Points on a hilly landscape, in no order, each with its height.
A climber steps from a point to the highest of its 4 nearest points, and stops where none of them is higher. Distance is the straight distance between rows; heights are no part of it.
radim: [128 108  99 142  91 116 161  96 133 167 244 100 148 168 155 153 131 108
 230  57  86 108 151 136 157 117  54 172 108 127  70 108 158 118  52 142
 147 188]  h=529
tesa: [142 116 107 120  83 127 158 132  87 121 156  95 111 217  90 163 103  73
 192 126 103 106 141 165 109 136 120 162 142 162 100 101  97 162  67 141
 132 155]  h=523
zofam: [118 136 142 116 158 105  85  92 173 116  99 158 107 106 164 120 107 129
  79 149 152 127  98 121 121 107 140 109 122 130 179 148  93 143 132 112
 130  76]  h=623
tomi: [121 137 157 100 139 152 156 117  67  91  67 108 106 149  57 121 114  67
 144 120 138 180 115 122 117 174 139 113 166 106  98 101 102 194 108 142
 114 155]  h=202
pego: [134 110  89 145  99 114 131  98 129 154 214 122 149 167 151 164 117 134
 212  59  86 103 143 139 149 118  90 163 107 134  91 125 146 116  62 135
 132 174]  h=537
rubul: [105 136 100 148 139 151 147 184 132 129  57 133 128 114 148 102 118 130
  90 118 148 124 171 151 147 141 130 103 114 177 144 125 112 121 148 141
 144  94]  h=337
tatu: [158 104  97 143  97 123 139 130 118 122 162 125 136 164 139 168 142 141
 176  81 120 122 145 134 129 135 128 160 129 119 104 120 134 117  90 156
 124 164]  h=480
vop: [112 126 135 146 166 166 104 138 136 163 150 136 131  80 201  60 103 168
  63 183 125 163 115 114 120 114 101  79 106 136 166 143 162 122 186 118
 131  93]  h=385
zamu: [153 119 177  84 105  75 147  46 147  96 146  80 129 162  14 172 139 122
 172 147 109  94 120 101 127  94 147 158 132  73 109 162  95 143 104  77
 115 192]  h=461
suz: [159 112 100 140  70 133 169 132 106 139 192 103 143 202 124 166 146 124
 209  89 117 126 157 137 129 131 113 173 113 133  80 118 134 137  77 159
 138 177]  h=497
kamub: [125 124 141 131 145 146  93 135 156 150 133 148 101  88 154  99 126 139
  55 180 145 144  95 122 112 107 132  96 128 117 176 148 131 116 174 109
 121  85]  h=455
nif: [167 115 172 105  95 108 134  94 108 114 155 109 127 138  46 170 181 119
 137 151 119 138  94  84 113 123 160 159 151  51 115 147 138 107 151 113
 108 188]  h=698
futo: [156 129 137 118 101 153 169 135  73  96  95 114 119 165  67 143 130  95
 132 116 144 165 134 114 119 162 146 132 156 106 100 107 106 161 111 152
 106 169]  h=180
ragi: [137 131 116 148 150 121 100 116 135 140 202 142 165 106 191 126 127 181
 160  71 109 144 117 102 137 124 118 140 114 102 104 109 163 101 111 154
 129 148]  h=649
gotu: [ 89 162  37 132 120 149 157 184 121 161  77 130 141 173 174 119  83 107
 144 131 104  81 186 205 157 154 133 147  89 187 125  89 138 129 127 156
 173 116]  h=362
Bol: [ 87 144 130 112 165 160 172 157  80  94  21 116 112 138  83  98 101  41
 165 127 144 140 152 175 114 194 107 111 152 163 102  84 108 219 105 134
 143 101]  h=617
tofef: [124 118 130 122 164  91  63  80 144 126 139 156 115 111 195 122  99 159
 117 120 105 126 106 127 124 118 125 108  98 139 159 138 107 124 118 126
 118 113]  h=549
fetu: [140 114 135 107 128  73 101  84 158 114 146 144 121 127 118 154 127 139
 137 113 125 109 107 111 124 103 159 132 135 108 153 144 108 134 116 109
 113 140]  h=518
buz: [124 128 112 119 141 101  97 117 149 107  95 159 119 138 177 134  93 130
 118 115 123 104 129 153 123 122 134 120 112 147 146 128  94 126  97 125
 137  93]  h=496
fevom: [143 121 136 149 116 151 129 165 117 154 137 131 125 112 112 127 172 146
  85 141 162 153 120  93 121 133 143 123 152  92 132 126 162  88 166 140
 102 132]  h=235
kikod: [135 147 162 141 166 101  79  75 152 152 245 121 162  76 152 119 153 186
 182  93  67 152  67  63 139 113  91 138 122  78 102 113 175  96 134 114
 127 167]  h=643
rir: [127 121 118  85 130 102 138 116 125  95  86 126 105 184 100 161 106  78
 175 128 128 100 123 166 104 135 136 152 154 159 115 124  81 170  57 107
 131 102]  h=591
sur: [147 132 164  98 113  76 108  79 163 125 146 130 111 113  81 157 156 123
 111 159 133 112  82  95 122  97 172 144 149  67 164 149 110 132 142  84
 105 133]  h=199
gili: [158 134 162 136 143 113 103 116 140 150 248 118 168  97 153 140 166 180
 167  95 108 147  79  55 143 111 112 161 141  57 110 111 197  74 151 125
 138 155]  h=622
nopu: [125 147 162  96 125 104 109  93 157 126 118 134 101 111  81 156 166 109
  95 173 156 128  73 101 110 105 173 142 163  84 162 140 105 141 157  89
 107 121]  h=214
pasit: [133 133 157 107 136 108 104 109 154 121 110 144 109 107 100 150 149 107
  89 152 150 136  93 115 112 115 163 132 162  99 165 143 100 137 139  98
 107 106]  h=233
tobur: [182 120 139 151  96 136 149 145 117 132 172 122 152 146 119 157 182 159
 152  97 153 149 134  70 129 133 141 166 138  85  89 119 186  96 139 154
 126 173]  h=519
ramu: [165 110 130 126 110 121 129 119 126 111 144 133 129 138 109 164 152 139
 139 113 133 142 130 108 116 129 161 142 158  88 123 133 133 111 119 132
 108 164]  h=511
Dut: [ 87 135 166 145 133 181 127 161 171 162 116 154 105  68 112  89 123  98
  39 200 158 128  83 112 137 104 106  79 142 143 180 169 116 138 186  93
 130  57]  h=334
zemes: [181 107 144 123  97 111 134 107 124 122 173 113 148 139  92 166 178 148
 160 110 120 134 108  87 129 113 144 161 147  58 113 139 158  92 138 133
 117 186]  h=563
Kera: [131 125 178  77  90 123 159  79  76  91 193  42  92 216  34 141  98  61
 197 152  83 115 118 173  98 120 112 166 136 149  63 117  85 188  59 101
 131 165]  h=522
tude: [136 117 113 131 133  93  93 106 138 123 164 145 136 127 162 148 121 157
 149  93 106 111 121 131 131 122 132 133 118 119 135 137 122 108 101 129
 113 141]  h=618
lilu: [175 125 150 138 117 129 118 138 133 146 193 126 153 112 132 150 178 173
 143 109 134 142 103  78 123 118 139 164 144  68 117 115 190  76 153 140
 122 158]  h=573
mek: [126 127  81 145 121 140 134 170 125 129 103 144 133 133 171 130 121 146
 124  98 136 126 166 149 138 141 135 134 106 152 123 109 131 110 122 161
 132 125]  h=356
Bipif: [119 127 130 135 159 129  82 118 143 137 138 152 124  92 194 100 113 157
  84 151 124 144 105 113 117 119 125  92 108 128 171 145 135 124 156 123
 125 102]  h=471
non: [134 121 127 138 143 145  99 155 146 162 179 136 132  89 162 109 154 170
  81 156 132 152  97 101 120 113 135 114 134  93 157 131 173  91 168 130
 114 111]  h=326
kel: [129 146 127 147 172 124  70  91 131 139 190 156 145  95 215 102 104 196
 141 111  83 165 112 108 120 140 113 105  97 131 125 121 154 118 128 140
 127 136]  h=616
zuv: [154 130 158 120 110 126 105 147 146 175 212 122 143  90 130 125 186 161
 119 161 121 142  48  89 108 115 132 160 144  51 142 125 197  77 175 117
 111 139]  h=495
rivof: [ 97 140 126 139 169 126  97 100 138 122  92 145 124 100 228  75  84 155
  75 150 115 130 139 150 131 140 100  70  79 176 163 144 117 130 147 129
 149  83]  h=520
fibo: [150 113 130  96 113  80 128  79 138 100 135 112 119 159  85 172 123 114
 165 109 116  96 127 135 125  98 140 156 140 115 122 145  89 131  72 115
 107 147]  h=514
Kapak: [ 93 113 161 151 147 197 135 154 149 184 146 127 125  74 153  46 104 131
  40 216 138 131  96 118 132  99  77  65 101 149 174 184 155 130 202  94
 137  65]  h=373
pugef: [ 95 132 143 137 148 155 116 147 154 143 108 146 112  82 154  77 115 125
  42 177 151 129 120 123 130 110 110  66 115 149 175 162 113 129 178 106
 141  69]  h=333
vivu: [109 134 117 129 136 144 155 166 118 102  36 138 116 123 108 126 122  91
 109 123 151 129 161 146 125 146 130 103 156 155 129 112  94 158 121 131
 133 102]  h=515
Bimo: [129 124  75 148 112 129 128 143 121 149 165 143 151 156 190 135 113 157
 186  80 100 122 146 150 146 144 109 156  86 145  97 101 149 112  93 155
 136 147]  h=572
bip: [ 93 144 100 108 165 138 150 164 146  98  22 145 105 156 131 116  91  64
 138 136 135  76 162 193 117 153 114 130 126 187 128 102 111 158 105 123
 173  63]  h=485
buv: [136 125 132 122 124 122 121 131 132 114 105 147 109 117 103 149 153 118
  98 135 158 140 112 114 121 125 156 122 158 103 150 133 110 120 135 123
 108 117]  h=296
Limi: [147 130 143 100 126 104 129 104 133 103 109 132 108 131  84 165 141 110
 125 138 140 130 110 112 111 125 172 137 163  94 138 136 101 141 118 114
 106 133]  h=230
vozek: [110 133  79 143 144 122 102 121 130 140 151 153 143 137 220 114  86 159
 170  88  71 118 140 158 148 154 119 139  77 164 120 115 145 119  98 153
 143 132]  h=588
venu: [108 130 110 167 149 161 123 158 125 152 125 129 145  84 184  65 113 173
  72 145 141 151 149 134 139 112 110  80 107 161 146 145 157  96 175 146
 140  91]  h=367
piril: [122 129 132 151 120 151 139 175 122 140  84 145 123 101 101 114 147 125
  71 142 168 149 144 117 144 134 138 100 150 129 137 123 131 112 165 130
 109 111]  h=57
zetif: [112 159  77 164 119 166 166 205 113 166  72 100 167 114 154  87 138 158
 113 113 162 126 204 157 171 137 116 132  90 187 110 116 151 115 157 172
 155 120]  h=76
ziki: [169  97 135 122 108  97 126  79 139 117 197 106 150 143  97 164 157 147
 178  89 109 121 128  96 128  98 124 154 136  78 109 141 136 109 104 118
 113 190]  h=508
legil: [108 120  85 145 144 123 108 147 133 118 100 146 131 119 200 111  99 148
 111 109 112 125 153 154 132 129 120 120  98 166 140 127 123 112 124 144
 145 115]  h=550
gep: [173 109 131 125  86 138 167 111  94  99 155 103 131 185  71 173 138 112
 175 108 121 141 140 123 115 132 136 159 131 107  91 125 120 135  96 147
 124 189]  h=657
Nub: [104 132 138 139 137 166 174 176  92 122  37 134 129 118  71 119 136  94
 105 122 161 155 167 127 144 171 126  92 156 155 117 102 108 152 145 147
 122 128]  h=335
lonob: [141 122 113 144 138 112 100  93 141 136 194 146 149 118 174 147 125 170
 181  69  83 125 128 115 147 125 105 142  98 122 113 135 143 103  91 132
 118 157]  h=668
kemu: [116 141 160  94  97 111 119 113 145 156 131 127  98 100  66 154 192  85
  79 206 149 126  54  96 117 116 164 147 167  60 167 126 134 121 176  83
  95 128]  h=194
tiku: [159 109 140 102 120  77 119  69 147 114 159 118 132 139  82 169 145 141
 152 110 116 103 119 110 129  92 147 147 142  84 132 153 106 115 109 104
 101 170]  h=566
nek: [143  99 157  90  94  92 164  63 120  95 178  59 116 197  36 163 119 104
 198 125  97  98 143 149 124  89 108 151 132 122  83 141  91 155  66  97
 120 190]  h=493
gipak: [ 87 140  73 136 135 134 124 156 122 125  97 144 142 134 219 104  79 147
 120 113 103  98 165 187 154 147 118 128  68 179 134 115 139 113 129 152
 155 109]  h=650
Tetif: [139 114 151  95 122  62 105  47 174 117 180 113 141 131  84 162 146 149
 165 110  99  93 113  99 142  84 136 143 122  78 136 173 117 114 107  89
 106 181]  h=606
gul: [ 63 152 182 148 168 154 150 159 135 118  44 146 109  63  61 100 125  69
  92 153 183 122 144 119 153 157 112  61 162 172 136 143 114 179 165  90
 141  64]  h=580
kitib: [ 92 145 132 152 145 149 146 176 135 128  52 145 121  91 102 101 124 107
  79 139 168 124 170 142 150 147 118  78 135 175 145 137 102 137 161 124
 139  93]  h=381
gabi: [144 130 154 116 105 127 134 134 106 125 110 133 112 120  60 154 176 101
  94 154 147 156  98  91 119 143 160 131 179  75 137 121 131 125 151 125
  90 152]  h=130
datuf: [106 139 110  89 142 138 150 140 100  90  64 121  95 179  89 137  95  43
 189 143 134 121 133 181  96 164 127 158 166 165 105  98 101 195  70 123
 143  88]  h=619
sep: [179 124 154 134  76 147 174 110  71  96 150  94 130 193  60 161 144 109
 171 111 122 159 131 107 118 147 133 154 127  95  78 126 128 144 110 159
 116 203]  h=702
Tusa: [103 122 142 161 167 192 149 156 122 193 161 103 146  76 176  24  96 164
  57 217 121 137 114 124 130 102  73  67  88 179 156 172 179 123 209 115
 152  76]  h=387
Buku: [ 94 140  98 152 154 139 119 138 130 132  85 137 142 100 224  63  92 157
  89 133 109 118 160 156 140 130 104  85  70 186 150 129 139 117 163 147
 160  94]  h=567
mefa: [103 127 139 155 164 177 127 142 132 169 142 121 132  78 190  38  94 158
  53 200 133 143 121 121 131 103  75  64  93 168 175 170 155 128 200 112
 150  75]  h=383
zoveg: [145 105 131 124  64 126 168 109  86 118 199  64 121 222  81 168 117  90
 202 120  95 118 150 154 121 121 107 165 120 143  79 112 108 150  64 138
 130 183]  h=502
lepi: [140 116  90 152  87 129 152 134 125 147 199 123 157 171 173 159 132 148
 202  61 106 117 154 131 143 134 108 159 111 140  81 110 157 115  74 153
 140 166]  h=552
zeral: [133 113  89 135 129 109 104 123 125 126 144 151 128 141 179 141 100 141
 154  93 101 104 142 148 129 128 128 138 104 148 132 122 121 119  94 137
 129 126]  h=559
taku: [105 139  83 150 118 156 172 188 100 129  47 127 129 149 118 130 119 104
 124 122 148 122 186 175 139 159 124 129 112 176 122  93 116 143 129 158
 144 118]  h=176
gop: [107 142  77 160 123 154 155 195 119 143  72 116 155 125 169  97 125 155
 110 110 148 118 192 170 154 139 131 124  94 180 123 113 140 106 148 165
 156 116]  h=151
zogi: [156 109 140 124 117 107 102 107 142 139 192 127 145 108 126 150 162 161
 131 121 121 136  93  89 128 114 141 150 142  66 141 140 157  94 148 123
 106 157]  h=474
Tezed: [107 142 124 156 168 170 110 163 126 173 165 120 149  74 204  46 116 200
  71 163 135 168 130 115 127 122 103  92 109 138 135 135 184 102 180 142
 134  93]  h=437
rozul: [155 149 178  80 101 140 164  91  58  67 139  62 110 177  35 139  93  73
 165 128  99 175 100 130 126 155 138 146 131  94  72 116 107 191 102 149
 106 190]  h=469
lidib: [112 139 152 119 126 131 110 130 162 154 116 147  96  86 109 121 152  97
  57 188 159 141  75 109 122 110 141 110 159 102 177 145 119 129 169  93
 109  82]  h=621
mor: [144 117 149  87 100 129 160  94  84  96 148  80 105 208  58 155  97  73
 194 137 106 120 120 165  98 137 133 159 151 144  84 111  88 178  62 119
 123 147]  h=545
mikos: [173 121 127 141  90 140 147 137 105 128 150 129 136 146 105 156 169 139
 135 112 146 148 130  91 124 143 152 150 148  85 108 118 152 100 136 154
 110 167]  h=451
bek: [ 93 140 121 176 138 162 166 193 117 149  60 111 147  85 115  85 131 139
  80 129 159 123 193 147 169 133 109  86  92 205 135 141 130 115 185 143
 146 100]  h=92
Bopa: [ 98 159 127 185 144 172 150 183 126 164 105  89 167  72 160  45 127 175
  73 142 160 132 179 145 170 116 106  85  83 204 129 148 160 103 198 154
 163  94]  h=75
Bavi: [120 138 101 162 132 159 131 182 121 148 107 125 150 104 176  99 134 167
  93 120 149 148 171 138 150 135 127 105 108 159 128 128 155 100 160 156
 141 118]  h=242
pator: [134 131  81 148  93 156 162 185  96 125  94 126 135 161 124 138 124 129
 144 105 151 140 177 154 136 150 142 141 115 150 108 102 125 131 107 165
 137 148]  h=195
naku: [154 107 138 117 124  93  96  94 147 134 166 139 125 109 120 161 160 153
 127 119 124 120 100  97 120 103 154 139 138  77 150 151 130 105 138 120
 107 164]  h=525
Madab: [129 141 129 159 166 151 103 150 126 163 183 135 146  82 206  76 125 190
  89 151 127 167 110 107 120 118 111 114 113 115 133 117 195 102 164 137
 126 107]  h=482
pone: [143 135 182  97  82 106 136  90 111 132 141 101 118 124  35 173 187 100
 116 176 121 134  65  85 111 135 171 156 160  40 127 132 141 114 179  97
 108 183]  h=679
Fanor: [104 133  69 134 120 147 151 179 122 124  78 140 117 174 149 135  90 100
 153 118 117  86 177 190 128 152 130 146 115 178 127  95 115 138 104 147
 161 104]  h=490
dorim: [123 132 124 146 164 125  80 117 130 142 169 151 135  86 213  97 108 188
  97 128 108 152 117 120 115 129 123  98 101 123 146 129 155 116 154 136
 130 122]  h=562
guvi: [ 82 143 174 122 127 153 132 144 144 149  84 151  95  77  61 115 160  67
  57 191 170 139  92  97 136 137 132  99 183 112 154 133 120 154 178  92
 101  77]  h=540
Naza: [118 127 152 130 123 146 140 152 115 125  78 146 112 103  78 132 158  94
  80 144 165 151 128 102 128 144 147 100 173 109 134 129 118 135 152 125
  99 121]  h=192
Vek: [139 113 146 123 143  78  88  46 173 138 203 112 144 116 116 148 154 162
 186  87  81  99 112 102 158  89 102 140 116  77 126 162 138 103 111 107
 103 198]  h=639
sapib: [133 129 105 116 115 144 164 155  89 102  85 122 119 186  94 155 112  89
 156 122 131 138 148 164 113 157 141 146 146 155 105  97  94 157  87 142
 123 151]  h=491
kedeb: [147  96 132 115  97  85 143  62 146 118 182  84 129 166  87 166 133 124
 199  97  92  92 138 137 137  83 102 153 123 106 105 151 113 119  72 112
 113 198]  h=467
mika: [138 130  63 153  92 152 161 166 106 151 144 127 146 188 163 154 117 137
 171  93 123 117 163 161 136 151 130 165 104 156 107  95 140 119  87 167
 143 151]  h=492
tefo: [ 83 142 103 154 138 154 162 189 125 130  36 112 137 112 129  94 108 119
  99 122 146 101 191 179 154 140 116 101 100 202 128 120 111 124 149 140
 165  95]  h=196
vuvut: [142 121 151 123 147  99  75  90 157 141 205 144 137  89 155 133 150 175
 142 116 100 128  80  93 126 107 135 136 132  84 147 140 144 102 138 114
 111 146]  h=372
rukel: [106 137 121 149 179 136  92 100 118 144 151 141 146  87 233  58  89 190
  90 167 102 162 133 119 112 142  98  78  87 155 141 134 164 126 169 138
 137 105]  h=494
marig: [144 147 158 138 163 136  83 125 126 167 233 136 156  82 180  93 149 184
 121 149 102 163  55  77 107 124 114 139 134  71 126 103 198  93 160 124
 131 132]  h=574
Sop: [128 107  79 137 100 126 143 147 112 137 151 138 133 193 152 159 111 114
 190 104  98  94 148 170 132 137 120 167 112 153 115 108 123 132  67 148
 132 143]  h=415
Vemi: [144 109 103 102 118 101 139 117 119 107 116 134 118 180 113 170 106  99
 166 114 120 102 136 156 118 121 137 147 142 148 120 120  94 141  66 127
 120 134]  h=544
vaz: [149 124 108 150 119 133 125 154 125 134 122 145 128 126 133 138 142 149
 110 113 154 141 142 117 135 128 148 129 138 120 126 125 137 108 137 145
 115 128]  h=115
Fel: [127 116 115 107 139  98 120 115 143  96  92 152 108 147 128 154 107 110
 142 107 134 109 126 144 113 121 145 136 136 142 134 132  83 143  90 121
 120 109]  h=499
tapo: [132 128 132 131 118 153 163 156  87 112  67 128 118 138  77 138 134  88
 116 123 148 160 146 121 121 170 146 115 159 130 110 105 109 153 128 148
 110 147]  h=183
bug: [128 136 145  91 145  88 104  94 172  93  80 150 103 125 113 146 120 100
 115 135 162 117 104 128 112 116 156 131 151 131 151 135  83 154 107 101
 126  83]  h=587
Meb: [145 119 130 118 127 110  92 106 143 121 150 148 130 116 138 142 142 148
 112 117 119 130 107 112 117 115 148 123 137  99 149 150 125 103 130 126
 104 128]  h=481
tomo: [ 96 139 108 124 153 128 121 153 150 108  48 150 112 125 172 110  91 110
  95 122 131  91 149 167 133 135 114 111 105 184 148 120  99 132 134 129
 156  63]  h=521
zusi: [152 105 120 128 124 111 121 121 135 125 168 138 142 130 147 150 137 157
 160  90 119 130 129 118 129 109 134 141 126 104 124 137 139  99 108 139
 118 153]  h=538
linu: [ 86 154 100 101 156 166 163 164  96 104  41 126 100 185  99 100  91  30
 185 155 129  97 153 202 101 186 116 143 158 178  99  81 121 208  98 125
 159  75]  h=637
vut: [134 122 144 118 110 140 107 154 144 167 152 141 113  91 118 125 183 128
  73 180 141 141  64 102 114 113 143 131 153  70 167 130 153  96 174 110
  97 114]  h=433
timam: [110 144 158 115 159 118 112 132 180 106  61 162  99  96 127 111 118 100
  69 151 174 123 120 126 126 117 124 100 146 148 167 145  98 153 138  96
 148  59]  h=634
Sezug: [105 141 148 112 152 154 171 144  90 105  32 124 110 121  62 120 118  70
 132 126 152 157 148 129 117 170 125 101 176 134 108  99  99 191 124 135
 115 122]  h=217
Gigat: [106 129  87 112 133 129 134 156 136 105  67 153 109 160 142 141  90  86
 145 126 121  88 152 186 129 144 124 142 119 176 128 102  98 138  90 134
 149  85]  h=536
tubor: [ 91 149 112 148 173 132 112  98 111 134 104 138 137 105 249  59  73 171
  97 147  88 135 150 158 126 151  88  86  64 194 143 129 145 124 167 147
 164 105]  h=530
paz: [163 114 149 106 100 102 121 100 133 116 155 120 129 127  76 167 174 129
 131 143 132 122 109  99 116 117 161 145 156  65 132 146 130 106 148 112
 109 164]  h=648
damu: [174 127 116 145  92 134 155 134 116 134 195 123 164 153 154 149 158 168
 191  65 142 139 144  86 142 135 121 168 124 101  75 106 171 111 101 161
 148 165]  h=470
vaf: [114 133 121 137 166 116  81 102 137 129 135 155 136 106 218  95  88 166
  94 134 107 139 137 139 122 132 116  91  86 152 151 136 135 118 141 128
 134 107]  h=503
Vabe: [160 118 157 118  90 121 118 124 125 152 167 125 133 117  90 159 200 133
 118 163 136 138  72  89 116 121 151 163 160  45 131 127 167  89 178 118
 104 153]  h=432
daf: [172 128 104 149  86 157 160 152 104 130 140 116 150 169 118 152 158 149
 158  92 157 151 162 106 128 144 136 153 119 122  90 111 149 121 106 173
 131 167]  h=377
Gel: [129 128 133 137 155  93  62  80 147 133 173 155 137 102 194 124 118 175
 129 106  93 139 101 112 123 118 125 107 108 126 151 138 126 111 121 130
 114 135]  h=582
tizi: [135 131 160 126 163  88  65  49 164 144 227 123 154  93 146 128 149 173
 180  93  75 128  88  90 149 108  99 137 110  91 124 142 150 110 120 107
 115 188]  h=658
Kif: [158 122 136 145 136 108 108 116 140 139 215 130 170 105 152 139 157 180
 170  78 114 141 110  76 132 110 115 153 124  86  99 123 183  90 124 136
 124 156]  h=620
zalik: [141 121 163 100 106  71 111  61 172 138 177 100 128 116  57 168 170 140
 142 162 108  98  88  86 137  90 165 152 131  44 143 151 120 106 161  79
 113 175]  h=171
femes: [ 92 138 134 127 162 118 108 125 169 109  65 151 111 107 191  99  90 115
  75 130 144 107 132 145 134 125 115  93  96 178 165 136 101 142 134 113
 165  55]  h=475
Buk: [111 125 113 100 152 107 114 131 158  97  58 160 107 146 143 133  89  96
 124 124 137  95 136 168 113 132 138 131 133 170 137 126  98 157  95 116
 146  65]  h=546
tevo: [102 136  75 111 124 151 156 174 109 117  68 135 115 191 114 135  87  67
 165 142 123  86 157 191 112 159 129 146 139 174 114  88 108 164  91 138
 158  93]  h=627
vid: [148 122 144  90 116 111 141 103 102  86 102 119 113 162  59 156 128  98
 152 126 132 134 124 131 104 134 157 148 162 110 110 127  89 160  97 125
 112 147]  h=208
Nosez: [135 111 144 115 140  74  74  63 162 125 178 140 132 116 135 152 125 155
 146  99 101 115 101 107 140  95 135 132 115 107 153 157 112 122 102 106
 108 155]  h=564
ded: [ 99 144 130 169 164 166 135 151 120 175 135  98 155  67 196  25 100 175
  61 169 131 150 149 128 148 110  90  66  91 181 149 160 161 119 206 133
 153  87]  h=400
Negus: [136 121 122 126 134 107 110 133 137 104 101 159 112 126 145 141 113 123
 118 119 137 121 136 136 123 125 149 126 132 142 149 138 104 125 109 122
 123 111]  h=431
dusi: [151 129 114 152 107 170 158 175 107 141 108 133 148 133 134 124 154 153
 126 112 176 152 173 116 135 151 136 137 129 131 101 112 153 116 130 176
 129 146]  h=247
sufo: [150 130 127 110  95 143 169 130  71  95 132  96 111 203  72 162 113  82
 172 120 107 144 127 152 104 154 136 155 144 135  86 106  98 173  82 145
 122 167]  h=581
mar: [108 128 143 162 130 177 123 184 132 167 110 131 123  75 125  68 129 131
  48 173 154 142 132 115 149 114 123  79 129 150 157 155 144 113 191 115
 121  78]  h=250
zuk: [115 147 151  96 162 102 112 111 181  95  45 153  95 114 130 133 110  88
 104 128 168 122 109 147 110 123 134 131 148 152 150 134  84 168 100 100
 144  47]  h=608
fiz: [164 122 176  86  94 112 160  70  96  79 150  72 119 182  20 163 119  97
 170 131 102 144 125 126 118 123 144 155 137  94  79 137  96 163 100 109
 109 196]  h=476
Pide: [158 104 150 111 101  94 139  93 126 105 156 113 126 152  74 174 143 132
 155 112 114 119 121 111 116 108 148 159 151  92 114 147 108 124 101 116
 108 171]  h=524
gam: [151 118 161 109 107  95  96  96 153 160 199 120 137 104 112 151 187 156
 134 156 116 108  68  88 123  97 153 161 140  50 153 151 158  82 171  98
 109 151]  h=399
milas: [136 117 101 143 121 132 131 150 124 117 115 154 124 132 137 148 130 138
 125 106 130 135 144 138 125 127 145 135 135 135 128 125 117 116 113 152
 124 130]  h=275
deto: [ 80 159 177 128 165 146 129 144 176 122  62 158 101  71 100  96 122  80
  61 160 187 119 119 120 133 125 115  88 152 160 148 156 101 169 159  88
 156  42]  h=607
zaned: [ 97 136 131 116 152 125 128 146 145  97  47 152 112 117 125 122 119  96
 104 124 162 119 140 146 130 134 129 105 142 162 142 131  92 147 118 116
 144  71]  h=589
Vabeg: [ 85 138 114 131 144 164 172 179  96 117  18 127 120 133  83 112 108  69
 138 124 152 123 176 178 140 180 116 115 140 183 113  89 111 172 119 131
 157  96]  h=534
bov: [119 128 107 104 128 126 142 143 113  99  71 132 104 172 105 151 108  81
 158 124 139 105 143 169 110 146 137 148 152 158 117 110  90 161  79 128
 135 102]  h=586
tam: [ 90 148 104 165 136 157 139 186 128 145  74 110 153  85 164  70 120 148
  77 135 139 120 185 159 162 121 109  93  86 205 139 140 130 101 184 143
 165  98]  h=105

For each start below, name the point where the climber stops.
pator => gipak
fetu => tizi
fibo => tizi
ziki => tizi
zamu => tizi
nek => sep
bek => timam
tam => timam
damu => gipak
Madab => lonob

Call two points neighbours if one is among the 4 nearest of the other. Go from one point of each pair to the other, from neighbour to neighbour, staying as high as possible. Name the lowest point that can't be avoided.
lonob and gipak => zeral
tizi and lonob => Kif
lidib and timam => guvi
tizi and sep => Pide
timam and linu => Gigat
